Each row is a point on a landscape with many peaks, with its height.
A climber steps from a point to the highest of its 2 nearest points, and stops where none of them is higher. Distance is the straight distance between rows; heights are no part of it.
(1153) height 5.63: [-26   3 -16  21 -25 -31  13 -10   5  25 -10   5  25  -1 -32   5  20  24
  12  13  18 -43   4  16  -4 -26   5 -34]
(902) height 0.52: [ 17   6 -33  22  17  33  27  52  -8  -6   0   7   4  -7  19 -61  -2  23
   5 -10  10  -1  14 -31  34   2  45 -52]
(225) height 8.34: [-22 -69   2 -52 -25 -41 -28  12  -7 -16  10 -49  14  16 -25  40 -26 -46
  14  23 -19  11 -24  17 -23  12  -9   9]
(264) height 2.76: [-40  13 -39  24  11 -11 -31 -26  29 -14  30  28  -4  11   6 -19   0  47
 -45  -2  29  -2  23  -6 -16  10 -22  -8]
(254) height 5.76: [  2  72   8  35 -47  -5 -14  27   5  18 -18 -32   7  -1 -31  29   3  21
 -14 -12  23 -28 -18  35  14 -29  14 -26]
(502) height 4.35: [-21  10  31  10  22 -13  22 -58 -13  20   0  25   0  26  14 -16 -33  74
  -9 -14  12  36 -12 -44   5 -15  -9   1]
(450) height 4.55: [-22  -9 -32  20 -14 -19 -38  21  22  18 -12   2  35 -42   2  32  23  -9
 -13  24  38   3  -9  36   8  31 -39  30]
(77) height 5.92: [ 12 -10  39 -45  46   1  41  -7 -57  -1 -33   2  -1  41   4  -3 -56  42
  55 -25  -6  29  -5 -27   5 -13 -45 -31]
(863) height 4.63: [  5 -15  27 -34  21  15  32 -42 -33  -6  11  25   5   5  28 -24   8   0
  42   7 -19  22 -14 -10  -4  -8   2  25]
(1439) height 6.81: [-24 -28  17  -5 -54  -5  16 -40 -24  34  -1   6  -8  -2 -28   4  22  -9
 -12  15   1 -51  -5   4 -30 -28  24  22]
(1721) height 7.43: [-24  -6   4 -30 -31 -15  -6  -5 -16  34   8 -16   9 -12 -13  24   2 -38
   5  12  14 -22 -12  19 -29 -25   8  25]
(945) height 2.83: [ -1  55 -27   8 -37   0 -39   5   5  31  16   8   3   3  -3   7  33  17
 -69 -33  38 -25  -4   6  -6 -10  28  -9]
(1482) height 7.65: [ 18 -77  31 -19  -6   9  41  -1 -44   2 -25 -10 -13  31  -5   8 -20   9
  30 -27  -1  15  -7 -37  -4  17  -3   3]
(1674) height 7.59: [  3  -9  38  17  14  29  20   9   3  23 -10 -35  13 -18  17 -25   2 -22
 -13   8 -42   4   5 -33  11  14  37  35]
(1536) height 5.45: [-15  16  45 -26 -23  26 -14   0  29 -13  -3   0  13   3  10   8  15 -17
 -37  36 -38 -46  22  21 -28  21  15  45]
(712) height 7.90: [ 13 -59 -16 -64 -11 -21  14  16 -25 -19   6 -28  16   9 -23  30   7 -41
  55  10 -28  26 -22  13 -20   3 -11  -4]
(1417) height 6.43: [-23   1  38 -15  -2 -25  14  19  -8  24  -5 -15  14 -10  40   8 -13   0
  38  23 -25  19 -35 -16   0 -37 -23 -29]
(790) height 5.08: [-31  -9  21 -39 -17  28  -2   9   5   2  21  -2  -1 -14   9  -2   2 -43
  -9  34 -22 -19  18  -6 -44  12   2  57]
(756) height 5.85: [ 31 -16  36 -57  57  -2  23 -13 -47  43 -22   1   9  38 -17 -21 -41  -5
  45  -9 -20  22 -34 -32  14 -11 -22 -22]
(1049) height 5.75: [ 36  -9  -6 -49  56  -8   6  -8 -43  32  -6 -38  15   9 -13  -9 -20 -24
  42 -17 -28  37 -50 -23  -7  -5 -20  -9]
(1545) height 5.32: [ -4  59  40  30 -32 -11 -13  11   5  14 -20 -40 -22   8 -36  22 -26  -5
 -12   1  -7 -29 -27  20  12 -41   2  -6]
(297) height 6.51: [ 44 -49  -8  -3   5 -30   8   2 -26 -48 -25 -39   7   5  -1  37 -16  -8
  47 -17 -19  49 -48  18   7  13   4  -4]
(319) height 6.13: [  0 -37  36   1  14 -41  -3 -42  -2 -28 -16   5  20  36  41  34 -14  64
  -3 -14  -6  42 -14  -2   4  33 -17 -16]
(966) height 8.13: [  3  56   1  18 -18  13  -5  27  43 -26 -18  41   1  12   4 -28  -6  57
 -40  20  -1 -49  21  -6  16  13  18 -34]
(464) height 2.30: [ -8  65  -7  51  26  46  18  43 -23 -13  20 -43 -21  -5 -17 -31  -2   8
  19 -11  -6  22 -12  17  29 -52  12  -8]
(203) height 7.46: [ 21 -49  -4 -27  24 -26  -4 -11  -9  22   2 -24 -16   4   1  38 -30 -16
  20 -10  24  -1  18  27  -9  -5   1 -45]
(1356) height 1.69: [  1 -29   7  38  20  38  37  -5 -31 -11  -2 -42 -13 -21  13 -31   7  19
  38 -29 -19  44   5 -27   2  -1   2  20]
(1649) height 4.72: [-27  -2 -15 -34  -7  15   0  -6  -5 -21  24   7   4 -32  21  -1  22 -50
  14  20 -11  17   0   1 -31  -2 -15  66]
(439) height 7.09: [ -5  11 -39 -16   5   9   9  -7 -19 -24  19  47  15 -22  34  -9  31  17
  36   6  41  24  11  13   5  11 -19   5]
(571) height 3.60: [ -7  18 -28  26 -20 -24  -7  -4  18 -21  19  40 -15  -8  -8   3  36  -6
  14  23  -2  -9 -15  16  18 -25 -45 -24]
(1618) height 5.73: [ 14 -43 -10   8  35   4  21 -21 -18  31  -3 -32   1   2 -33  -6 -23 -25
  37  20 -16   9 -22 -26  12  25 -28  26]
(90) height 4.67: [ -5  66 -54 -14 -18 -19 -33 -19   9  -4  25  52 -13  28 -43 -28  -8   2
 -55 -23  39 -20  -4  -8  -6 -28  25  -2]
(124) height 6.42: [-34  65  23  32  -4  39   0  33  12 -11  -1  -6  13  -6  28  -9 -13  47
 -14   3  23 -10  40  -1  -1  19   3  10]
(195) height 6.48: [-12 -39  13 -28  15 -35 -27 -27  12 -32  20  10   6  27  46  30   7  10
 -11 -18   3  18   9  23 -29   5   1 -21]
(785) height 4.49: [ -1 -28  11  18  11   2  18 -51 -29   9   6  -1 -12  24  17 -17   5  51
  -3 -45   3  34  -4 -51 -13   6  -3   5]
(990) height 5.64: [ 11 -40   7 -34  36 -13   8   4 -22  29   0 -53  -4  16 -36   2 -47 -35
  42  14 -35  19 -23 -26   1   2 -36 -15]
(1375) height 4.46: [-22  59  20  14 -17  -2 -33   4  18 -10   8  -1 -24  -1 -25  37 -24 -17
   2  26  25 -10  -3  57   0   0 -47  37]
(1555) height 5.05: [ 29 -34 -30 -43   8 -50 -14 -26 -40  -4 -19 -29  22  26 -34  24 -35  -8
  35 -36  23  24 -32   1 -30  21  -9  -4]
(1017) height 6.06: [-37  49  -1  -7  -5  -8 -24 -29  29  23  -4   0   9  -4 -14 -15 -12   1
 -51  17  -8 -46   2 -13 -41 -14  -2  31]
(186) height 6.24: [ 13  67  15   0   2  20 -16  -7  37 -18  -2  -4   4  27 -34   0   9   4
 -42   4 -29 -43  19  16   3   7   7   8]
(170) height 7.78: [ 17   4  -3  18  16  44   7  -3 -20 -11  12   8  -7 -29  70 -48   1  26
  -2 -22  25  41  21 -15  19  29  41   3]
(787) height 1.75: [ 24 -47   3  30 -13  37  34  -8 -39  -6  -3 -31  -3 -43  31  -7  36  27
  47 -25   0  54   7   0   4  20  -1   9]
(619) height 6.02: [ 18  16 -28   1   6 -23 -20 -17  13 -13  -5  18   6  -7 -17  14  -9 -39
 -13   9  26  -9   0  34  25   8  23  27]
(1005) height 5.62: [ 22 -18 -30  -3  18 -36 -13 -33  -1   6 -15   4  15   1 -13   3 -33 -15
  -8 -13  38   9 -19  -2   8  20  34  18]
(1541) height 6.17: [-12 -13  20  -5 -40 -48  -1   5   2  34 -18  18  20 -10  12   8   2  -7
  20  37  -2  -8 -50 -10   6 -17  -5 -19]
(1519) height 4.18: [  7   6 -30 -11  22 -19 -29 -24  46  -6  17  65  22  16  -8   3  24  13
 -40  21  12  -5  31  25  23  39 -10 -12]
(478) height 0.96: [ -4  66  -9   7  26 -10 -28  -4  22  33   9 -17  34  24 -31   2 -17   9
 -31 -12  20  -8  21   7  18  10  17 -11]
(1395) height 4.76: [-21  -5  44 -39  -4  32  28 -13 -16  11  17  30   4   0  25 -23   8  -9
  22  12 -10  -6  24 -15 -30  -2  10  33]
(123) height 8.33: [-34  44 -13  14  -8  -5 -48  21  25 -13  14 -15  14   8 -12  27  -1   9
 -30 -11  33 -11  22  48 -16   5 -14  -1]
(68) height 2.65: [ -9  12 -18  45 -11  26   6  47  19 -42  19 -16 -22 -34  13  -5  31  -3
  10  -1 -26  37   3 -10   2  -2  -8  14]
(1494) height 8.14: [ 14 -35 -12 -59  23  -2  25  29  -8  -9   5  -3  18   1  -3   4  -4 -27
  65  15 -20  15   2  -4 -15   1 -14 -27]
(994) height 3.59: [-10  42 -31  18   9  37  11  71  20 -12   5 -42  -6 -37 -44  11   0 -21
  29  16 -25  25  15  11   3  -8  -4  23]
(1657) height 6.22: [ 43 -50  -3   1  38  14  21  -7 -30 -31 -11   5 -45   7  41 -19 -21  34
  22 -38 -14  32  -7 -50 -13   9 -32 -32]
(1785) height 8.78: [ 34 -21 -57 -27  17  -1  21 -30 -47  -1  -1  13  27   5  12 -42  29  26
  18 -47  10  20 -20 -45 -20   4  28 -16]
(1140) height 3.82: [-10  32 -11  13   8  32  21  31   7 -24   8 -38 -21 -31 -37  -7   1 -41
  20  29 -52  -5   7  20 -10 -33   0  37]
(786) height 5.97: [  6  -3  17   2  -8 -24  -3  37  11  -7  -7   6   8  20   3  18 -17  -5
  24  -3  16  14  -1   1  22   0  -1 -38]
(1527) height 4.22: [ -8  35 -15  -1  33   4  -6  12  22  -1  13  -8   1 -16   4 -16 -21 -30
   4  17 -10  -7  11  -8  -7 -11   2   8]
(1650) height 6.95: [ -1 -13  47 -17  -7  -1   4  -4  13   7  -3  21  -7  43 -26  17 -23  -6
 -13   8   3 -16  26   2  10  18  15   4]
(1701) height 1.22: [-15  55 -19  34  -3 -12 -14   2   6  12   0 -15  33   4 -34   4  -2   3
  -4  -7  26   9 -15   1  22   8   3  26]
(1762) height 7.40: [  0 -53  41 -37 -25 -20  30 -15 -30  12 -14  27   5  34  -5  16 -21   9
  32  10  16  -3 -17  -6  -2   5   9  -1]
(552) height 6.87: [-17  -5  53  39 -26  26   4  -2  19 -35   1  14 -39  -6  42   2  11  24
 -16   9 -10  -8  30  10  -2   5  -5  12]
(1459) height 7.12: [ 43 -41 -19 -33  27 -25 -15  17 -13  -1 -13 -34  -4 -15  28  45 -36  -6
  26 -25  17  42 -13  19 -16  22  -3 -35]
(770) height 6.54: [  8  45  39 -11  -3  18   2   1  11   9  14  16 -15  30 -26   0   3 -16
  -9   1 -22 -27   8   9   7 -13   5   0]
(1681) height 3.91: [-26  -7 -34  15   1 -12 -57  -5  38  12  -8  30  11 -29  -8  24  25  -8
 -57  20  22 -24   9  45   8  40 -59  43]
(832) height 6.28: [  3  -3  40  -8  30  -1  29  36 -16  16 -34  -6  12  -7  52 -13 -35  13
  34   3 -18  35 -26 -40  25 -24 -15 -31]
(1175) height 2.18: [-20  42 -15  45  20   2   8   4  -6 -23  23 -33   1  26 -10 -22  -4  22
   5 -18 -11   6   4   1  21 -38  14 -31]
(1583) height 7.64: [ 25 -64  34 -22   3  -7  27  23 -20  19 -37  -2 -36  29  -9  11 -56 -29
   7 -18   4 -10   8 -28  23 -18  18 -43]
(108) height 7.29: [-19  15  13  20 -17  15 -28   5  38 -37  -4  22 -21 -23  33  -2   0  10
 -37  14  12 -23  23  30 -17  19   5  25]
(1158) height 6.38: [ 23  -8  13 -21  15 -15 -11 -26   3  -9   8  12 -12   8 -15  15 -34 -62
   6  31  -4   1 -21  30  27  15  17  39]
(1105) height 3.95: [ 12  18 -20 -19  36 -29 -16 -29  28   5  28  39  20  33 -10  -1   4  16
 -17   5   0   3  26  13  28   5   3 -55]
(192) height 2.81: [-18   7 -15  24   8  15 -16 -30   5  -2  40  27  -5   6  31 -10  36  55
 -39  -9  26   7  40  12   4  19   2 -25]
(971) height 4.57: [ 21 -10  14 -20  47  -6  20 -49 -38  -1   5   3   8  19  17 -35  22   1
  33 -12 -48  34 -55 -15   7 -38  -1   2]
(1484) height 9.17: [ 43  -9 -54 -50  26 -19  11 -47 -43   4 -10  30  39   0   0 -14   8  11
  19 -29  28  23 -26 -15  -7  17  18  11]
(1547) height 7.53: [ 26  12 -31  -1  34  29  21 -30 -36  -8  14  35   7 -20  42 -47  23  32
  26  -8  21  36   4  -4  23  17   8  -2]
(1647) height 9.16: [-22 -37  18 -48 -47 -28 -39  32   8  -6  17 -26   1   7 -24  28 -15 -62
  -9  49 -33 -12 -33  11 -11   4  -4  14]
(32) height 5.82: [  1  41  43 -16 -33  22 -10  -9  28 -11 -22   5  22  32 -31   8   8   9
 -53   7 -18 -46   8  14 -18  27  33  53]
(1388) height 5.93: [-10   8  15  14 -24 -49  12 -14   2  32 -18  23   1   0 -13  -1 -18  12
  21  28   7 -31 -28   2  16 -42  -6 -49]
(488) height 3.31: [ 17 -22 -19   4  11 -14  -5 -23   6 -28  23 -10  -1  13  -9  16  35 -38
  -1  -8 -29  19  -9   9  11  -4   1   7]
(857) height 4.06: [-12  14  46  -4  10  12  16 -30   0 -20  23  49 -22  49  -8  -2 -19  39
   0 -14  20  33  17 -10  10  12  -2  24]
(1097) height 5.52: [-12  69 -22  -1  -6 -12 -13 -15  22   8   2  18   7   8 -24 -37 -10  -1
 -40   1  -7 -39 -11 -25 -14 -34  28   2]
(765) height 5.74: [ -9 -13  24  -5  12 -52  -3 -33  -1  26  -2 -37  28  41 -26  25 -21   3
   3 -10  -3   2   7  16  12 -15  13 -34]
(1287) height 0.67: [ 26  28  -8  18  47 -15  -1  21  10  12  -4 -11  23  21   2 -34 -11   4
 -10 -13 -19  13 -10 -21  50 -17  42 -58]
(117) height 6.60: [ 15 -41  42 -29  28 -18  -8 -24   8  -8   0   0 -12  48 -22  22 -57 -34
   5  22  -8   2   8   9  23  36   8  12]
(1655) height 6.98: [-18  53   7  30  -6  65   3  43  14 -22  17   6 -22 -36  41 -38   8  24
 -13   9   0   2  40 -13  -7  15  -5  12]
(1716) height 3.99: [-25  18   1 -14 -13 -35 -41 -11   7 -24  12 -11  -8 -14 -17  45 -22 -54
   5  37  11  11 -19  62   5 -13 -37  42]
(1237) height 4.95: [ -3  71  29  -5 -34  -9 -36  -1  22   6  -2 -20 -24  20 -54  33  -5 -11
 -13  11 -10 -37 -11  45   0 -17 -46  -7]
(97) height 6.99: [ 23 -39   0  -1  -8  34  24  39  16   0   0   2 -27   6 -41   6   9 -31
   6   2  -8 -32  49   2  -1  22  13  -9]
(1117) height 6.50: [ -9 -56  10 -10 -21   9  24 -40 -13  22  -6   0 -15 -27   9 -31  13 -24
  -8  12 -18 -32  12 -22 -36 -12  33  24]
(1720) height 4.84: [ 16 -36 -11 -31  13 -43   1 -41 -33 -18 -16 -16  13  57 -30  12 -28  32
  21 -50  -3  23 -25 -29 -36  14 -20 -15]
(782) height 3.79: [  9  11 -22   1  12 -24  -7 -27  15  -8  29  43 -22  21 -14 -15  12  -6
   1   4 -10 -10   0  -2  14 -31 -15 -48]
(943) height 3.23: [-36   4 -52   7  -9   0 -26  -9  27 -28  19  47 -25 -27  22 -34  21   9
 -37  10  19 -32  21  -4 -40 -11 -25   2]
(1638) height 6.66: [-15  42 -25 -14  -5  17 -32 -35  21   5   3 -15   4 -21 -12  -1  31 -22
 -72   8 -24 -56  21  22 -38  -7  -8  49]
(193) height 2.07: [  0  37 -10  41  20  25  20 -16  -9  12  35  12 -15  27 -15 -42  34  40
 -16 -16 -16  -2   8 -22  34 -26  10 -34]
(469) height 3.40: [-33 -24  -7  11 -20 -17 -49 -14  36  10 -35  44  18 -27  -7   8  -2  11
 -59  25  35 -38  -9  46 -11  43  -4  49]
(893) height 6.14: [ 35  -6   1 -30  42   7  18  47 -27  -4 -20  -3  16  -8  39  -7 -19  11
  55 -13  -7  51 -28 -20  11   2  -9 -35]
(64) height 6.40: [ 12 -63  21  20  -8  17  27   8 -18 -34 -22   2 -31 -14  63 -12  -7  40
  18 -30   0  32  19 -38  -2  11  -8 -29]
(1011) height 6.15: [ 28 -24 -32  27 -11  19   4   3  18  -2 -12  -5 -34 -33 -43  -4   2 -53
 -18  25 -13 -34  -2   1   6  16   6  39]
(910) height 4.41: [  0  13 -35 -16  50 -12   9   0  -1  16   3  -2  19 -16   7 -30 -25  -9
  37   9  -2  11  -9 -23  -5 -13 -13 -22]
(1326) height 6.12: [ -2 -17   8 -12   9   1   6  -2 -14  11   2  -9  29 -10  41  11  10  17
  24 -18  13  39  -9 -21 -15  22  -6   8]
(306) height 8.18: [-17  -2  11 -25 -53  -7 -22  18   9   9   3 -21 -11 -14 -20  30  11 -46
 -19  31 -25 -38 -18  28 -29 -24  -3  17]
(61) height 6.71: [-20  34 -16  23 -38   6 -24  41  18   4  -6 -45   0 -10 -39  35  16   6
 -22 -14  15 -32   9  34 -27 -15  -8  -2]
(1023) height 5.98: [ 10 -30  26  -5  25 -57   1 -62  -8  11  -9 -12  16  43   6  28 -24  47
  -9 -20  -9  28 -12  -1  13  -4   3 -37]
(487) height 8.83: [ -6  92  -7   0 -36  36 -22  16  32 -18  -9  40  -4  10  -1 -20  -1  89
 -57  16  33 -51  12  19  -9  16  -1 -11]
(280) height 7.81: [ 13 -71  52   2   4  16  50  -9 -48  13 -42   6 -45  28   8  -2 -44   8
   5 -29  -1   5  -4 -49  29 -20   3  -7]
(1705) height 7.08: [ -1 -61  46 -11 -38 -27   3   0 -17   5 -27   1  10  20   0  24 -39 -11
   8  27  17  -1 -37  -6  16  32  21  23]
(1588) height 3.61: [-29  39 -69  -9 -18 -28 -42  -3   4  12  19  21  27  16 -21 -13  10  26
 -55 -20  54 -27  11  15 -11  -9  26 -26]
(1540) height 0.73: [ 28  21  17  30  40 -32 -11   1  23  30 -11 -20   1  17 -21   1 -33  -7
  -6   0 -13   6  -3   0  59  -6   6 -52]
(1538) height 2.55: [-42  11 -30  14 -41  -3 -23   1  26  13 -27  25  22 -23 -36  -2  34  38
 -26  20  26 -76   9  32 -33   1 -30   6]
(760) height 8.03: [-16 -31  51  22  -8   3  31  -7 -22  21 -37 -11 -29  30   6  10 -47  14
 -29 -36   3   0  15 -54  24 -24  12  -7]
(1164) height 7.45: [  8  42   6  22  11  52   5  49  -2 -15  18   3 -20 -41  65 -37   0   4
  -6  -1  -2  31   5  -9  16  -6  36  -2]
(12) height 1.63: [  3  -6  -1  37  49  53  33  40 -12  -9   2 -42 -27 -24   4 -43  -5  -3
  22 -17 -35  41   9 -28  15 -24  13   9]
(1084) height 6.49: [ -5 -11  20   2  -6  20  15  -3  -1 -20   7  25  -7  21  -7   6  -3  11
  13  -7  30  -1  36  14  -3  25  19  18]
(1551) height 4.66: [ -2  23 -36  -8   1  12 -36  13  39  -6   6  64 -16 -10 -13  -1  14   7
 -35  21  38 -42  32  32  -1  27 -27  -7]
(706) height 8.02: [  8 -29 -20  16  20  -3  30 -11 -20 -23  -6 -16 -10   6   3 -29 -21   4
  18 -25   2  -4   4 -16  -2 -33  49 -21]
(637) height 6.30: [ 23 -13  -2   3   4 -42   4  27 -13 -18 -23 -22   2   7 -13  13 -37 -11
  52 -17  15  38 -39  11  24 -13   5 -36]
(1386) height 4.51: [ 26  -5 -30 -14  48 -12  14 -32 -22  12   4  14   6 -12  24 -35  10   8
  33  -1 -20  21 -39 -21   5 -26 -15 -33]
(1265) height 8.70: [ 27 -31 -53 -49   9  -3  19 -34 -37 -20   5  15  25 -22  16  -7  41 -26
  31 -10  -4  21  -8   0 -13   3   2  29]
(844) height 5.72: [-20 -40  21   2 -19   0  16  27  -4  21 -18 -24  30  -6   6  20  -3   5
  24  11  10  11   1 -19 -10  32 -11  17]
(892) height 1.57: [ -7  33  -9  26 -40  -2 -26   9  15  30 -11 -33  20  -7 -44  22  16 -24
 -35  -1   5 -17 -28  -3   0  18  -3  51]
(37) height 1.88: [ -3 -51   2  34 -18  21  18 -16  -9  18  -7 -17  13 -38  20  -9  35  29
  13  -9  16  12  39   2  -5  34  11   4]
(130) height 5.90: [-31 -28  -5   1 -20   6  18  30  -9 -23   8  -8 -37 -11  16 -15 -10 -11
  32 -16  -8  20 -14 -46 -50 -32 -21   9]
(50) height 5.48: [ -9   3 -20   7  17 -31  18  -8  -9  20  -8 -20  38  14 -21  -1 -14  27
  27  -5  19  -9  13   8  10 -23  19 -53]
(513) height 4.27: [-15  33 -38  -6 -24  19  11  -1  -4 -17  13  31  11 -35  -7 -18  58 -33
   1  19  -8  -7  13   0  -1  -5 -35  68]
(1133) height 8.01: [-11  61  17   2 -23  28 -46  28  41 -18  -7  35 -14  -6  32  10   4  48
 -58   7  32 -43  21  43 -15  18  -9 -10]
(1709) height 6.62: [-12 -52  56  24  -9  10  24  -9   6 -34 -18  11 -31   9  52   0  -9  26
 -16  -9 -21   6  35 -32   9   3  -6 -12]
(616) height 7.75: [ 20 -19 -28   6  36  -8   1  -8  -4   5  18 -35 -20  -6   4  10 -21 -16
   3 -15  11  -2  23  20   5 -25  32 -42]
(647) height 6.53: [ 28  -8 -11  18 -24  34  11  19  24   2 -14 -12 -26   1 -66  -4  15 -25
 -20   5 -21 -64  26   2  -9  15   7  12]
(323) height 0.60: [ 17  45 -37  23  14   9   2  36  13  -1   7  10  21   7   0 -39  10  16
 -17   1  -3 -14   5  -9  45   0  40 -49]
(840) height 2.25: [-25  -9  -5  32 -42  19  -1 -11  21  17 -18   4   2 -42  -2 -13  46  29
 -28  20  -2 -60  31  18 -27   7 -11   6]
(348) height 6.23: [-13 -55   0   4 -37  11  24  -4 -24   3  -5  -4 -21 -28  21 -27  19  -8
  19 -17  -4   8  -8 -50 -41  -9   9  23]
(1608) height 2.01: [ 17  21  23  17  12  13  19   3  -1  22  14  24 -15   9  21 -25  34  12
  -9  -7 -28  -9   0  -9  28 -42  19 -56]
(410) height 5.86: [ 10  59  -4  -3  -8 -17 -37 -15  35 -12  -9  11  15   8 -31  13  -3 -24
 -42  16  -5 -30  -5  37  16   8   6  28]
(738) height 7.05: [-28  17  -1   0  16 -18 -34   2  18 -27  27 -12  10  11  28  27  -5   2
 -13 -11  16  18  21  28 -16   0  -1  -9]
(1743) height 3.77: [-29  32 -76   8 -13   8  -6 -21   3 -28  29  31   4 -36   8 -34  58  -3
 -26   7   0 -14  29  -5  -4 -17 -35  34]
(426) height 4.65: [  7 -18   4  -2  15 -19   4 -30 -33   9  -3 -22  10  39  -2   7  -7  44
  17 -48  -1  41 -33 -53 -22  18 -40   2]
(1359) height 8.46: [-10   1  46  47  -3  21  19   8   6  33 -27 -20 -26  17  -7   6 -21  27
 -49 -19 -10 -24  32 -43  20 -15  -1 -13]
(252) height 4.00: [ -4  46 -24  -5   0  22   5  12  28 -28  -6  -2  -3 -19 -27 -26  -1 -36
  -5  27 -32 -48  13   2 -19 -14  12  27]
(989) height 5.33: [-15  18  18 -23   3  12 -29  13  23  -2  13  56 -11   7  -1  24 -13  -4
  -6  22  46 -14  32  44  -7  29 -26  17]
(1116) height 8.35: [  9 -19 -35   3  -6   9  25 -13 -37   1   8   0   2 -15  16 -34  25   1
   8 -40  21  10  -5 -20 -11 -26  51  -7]
(951) height 1.99: [  4  16   5  22 -43  -2 -14  36   7   7   0 -12  -7  -1 -13  15  12 -28
 -19 -24  14   7 -32 -15  -5  -6  25  24]
(572) height 6.69: [ 28 -36 -44  -6  18 -12 -24  11   4   3   2 -10 -16 -41  44  25 -15 -16
  -7 -13  35  36 -12   6 -10  22   5  -4]
(397) height 6.03: [ 26   5   5 -38  38 -13  15  10 -33 -22 -19   3  28  36  21 -11 -28  42
  47 -34  -5  39 -22 -28   2   6 -18 -43]
(394) height 2.43: [-12  66  -7  53  -7  40   5  35  -7 -20  23 -21 -21 -25   1 -12  28   1
   8  -7 -12  28 -19   4  16 -29 -10  23]
(1553) height 2.35: [  7  15 -11  22 -36  -4 -10  13 -11   8  18   2 -21  15  -5   6  19  -3
 -27 -47  30  -2 -11  -4  -2 -29  40 -22]
(961) height 4.21: [-28  27  35  29  17  11  20 -32 -11 -13  16  25 -32  17  17 -24 -24  34
  16  -2   3  14  -1 -20   1 -30 -12  10]
(739) height 3.00: [ 15 -31 -31  11   9   7   9 -31   3  -4  28  20   2  -6  22 -21  56  16
 -11 -12  -7   1  34  -6   3  11  14 -34]
(1210) height 7.30: [ -9  38 -19 -16 -38   9 -25   6  17  -2   2   2  -2 -39  10  14  42 -28
 -46  12 -11 -39  -1  28 -29 -25  -1  25]
(1174) height 6.63: [ -7 -24  54 -29 -21  -8   1  14 -18  18  21  -9 -13  12  16  16   2 -37
  22  29 -40  16 -44 -12   4 -18 -16  -1]
(746) height 6.01: [ -6 -37   3   7  11  10  17  30  -5 -36   0   2 -44  21  12 -14 -32   6
  24 -34   1  24   7 -59 -17  -8 -36 -18]
(1104) height 8.36: [ 43 -38 -25 -57  31   1  18  -6 -23 -12   4  22  18  -1   9  -9  25 -27
  51  12 -38  28 -31 -15  -6  23 -33   0]
(1070) height 7.39: [ 19 -46  26 -10   4  14  24  41   3   4 -14  -9 -34  26 -19  18 -29 -30
  -2 -18  -2 -22  49  -5   6  -7  23 -36]
(1365) height 6.88: [ 12  -7  55  -9 -34  30  13  35  -2   5  11  -2 -25  -8  10  17  28 -40
   0  34 -55  -7 -19   8  10 -13   8   9]
(809) height 6.73: [ 22 -66   0   3 -21 -23  11   1 -13 -16 -20 -15  13  -8  -6  30  -5 -26
  27  15   7  14 -31  17  14  26  24  20]
(1523) height 7.13: [ 12 -13  40 -11 -25  35  16  13   3  17  11   5   6 -39  43  12  50 -20
   6  34 -35   2  19  24   8  16  18   8]
(773) height 7.36: [ 14  29  43  13   5  55  19  18  10  20  -9  -8   6 -39  27 -16  18 -10
  -4  27 -33  -4  19   4  16  16  25  31]
(964) height 3.69: [ -6  23 -37  -2  18 -34 -25 -10   9 -28  19 -13   9 -24   8  36  -1 -37
  16  16   2  38 -15  42  19 -13 -33  15]
(1099) height 5.21: [-16 -30 -13  17 -26 -16   1  33  15  34 -14   2  25 -42  16  22  22  10
  27  33  26   3 -10   5  -1  23 -33  -9]
(783) height 3.16: [ 27 -11 -23  16   4   7   3 -40  10  -4  23  20  -7   5 -15  -4  60 -27
 -33  -6 -23  -6  20   6  24   9  10  16]
(92) height 2.96: [-31   7  -8   7 -41 -12 -54  -2  31  16 -40  19  -4 -28 -34  22  -3  13
 -50  24  29 -71 -19  54 -24   9 -44  26]
(1462) height 5.30: [ 14 -33 -14 -31   3 -44  -4 -23 -25  42 -18 -29  32   9 -19  21 -24 -19
  20 -11  24   6 -33  -6 -10   6  19   1]
(1244) height 6.16: [ 17 -16 -16  -2   8 -15 -20  49  32  -1  -6   0 -10 -24  15  20 -23 -37
   6  12  11  23  -6   5   6  17   0 -20]
(1379) height 0.81: [ 17  37  13  18  16 -24 -17  -8  27  30  -3 -25  37  20 -22  15   5 -14
 -33   1 -27  -8  -1  10  37   6  31 -19]
(1131) height 6.55: [  4   2 -15 -22   7  22   9  36  -7   5  18  10  14 -31  34  12  20  -4
  43   2  24  36   6   6 -10  16 -15   0]
(1258) height 7.96: [ -6  -3  40  37  -8  20  14  14  16  12 -16 -36   9  -2  20  -4   5  16
 -36 -15 -24 -17  36 -25   9   5  36   3]
(1481) height 5.99: [-18  34  46   6  -9  33   3  26   6   9   7  17  -1   8  13  20  -3  20
   8  10  32  -5  37  24   2  17 -11  13]
(543) height 3.48: [  7  -4  -9 -13  11 -37 -23 -34   6 -14  24  11  15  22 -13  30  20 -27
  20  15 -13  34 -24  23  28  14 -46   7]
(1281) height 3.08: [-21  -4 -30  31 -18  20  -2  54  24 -16   2 -24   4 -34 -20  10  19  -9
   9   5   8   7  23   5 -17  22 -14  26]
(1609) height 2.06: [-35 -21   4  34 -16  10  -5  -2  12  14 -13 -21  18 -45  23   4  17  31
 -17  10  24 -23  37  31 -22  17  13   8]
(1627) height 5.91: [ 18 -22  -5  25   1   3  13 -24   3  26  -5   6 -13   2 -41 -11  -4 -30
   1  25 -14 -19 -16 -16  21  16   0  25]

For each start below, name the point where the climber stops.
(739) => (123)
(1609) => (170)
(786) => (1359)
(1244) => (1484)
(323) => (1647)
(1618) => (1359)
(902) => (1647)
(193) => (1650)
(12) => (1650)
(264) => (1650)
(945) => (1647)
(910) => (1650)

Call two points neighbours if one is among the 2 nearest of the other. Go from one point of each pair to the other, from neighbour to neighbour, staying as high as possible. Name the lowest point that can't be avoided.
(123) and (487) => (50)
(487) and (1647) => (130)
(1484) and (1359) => (786)
(1650) and (170) => (1481)
(1484) and (1647) => (712)
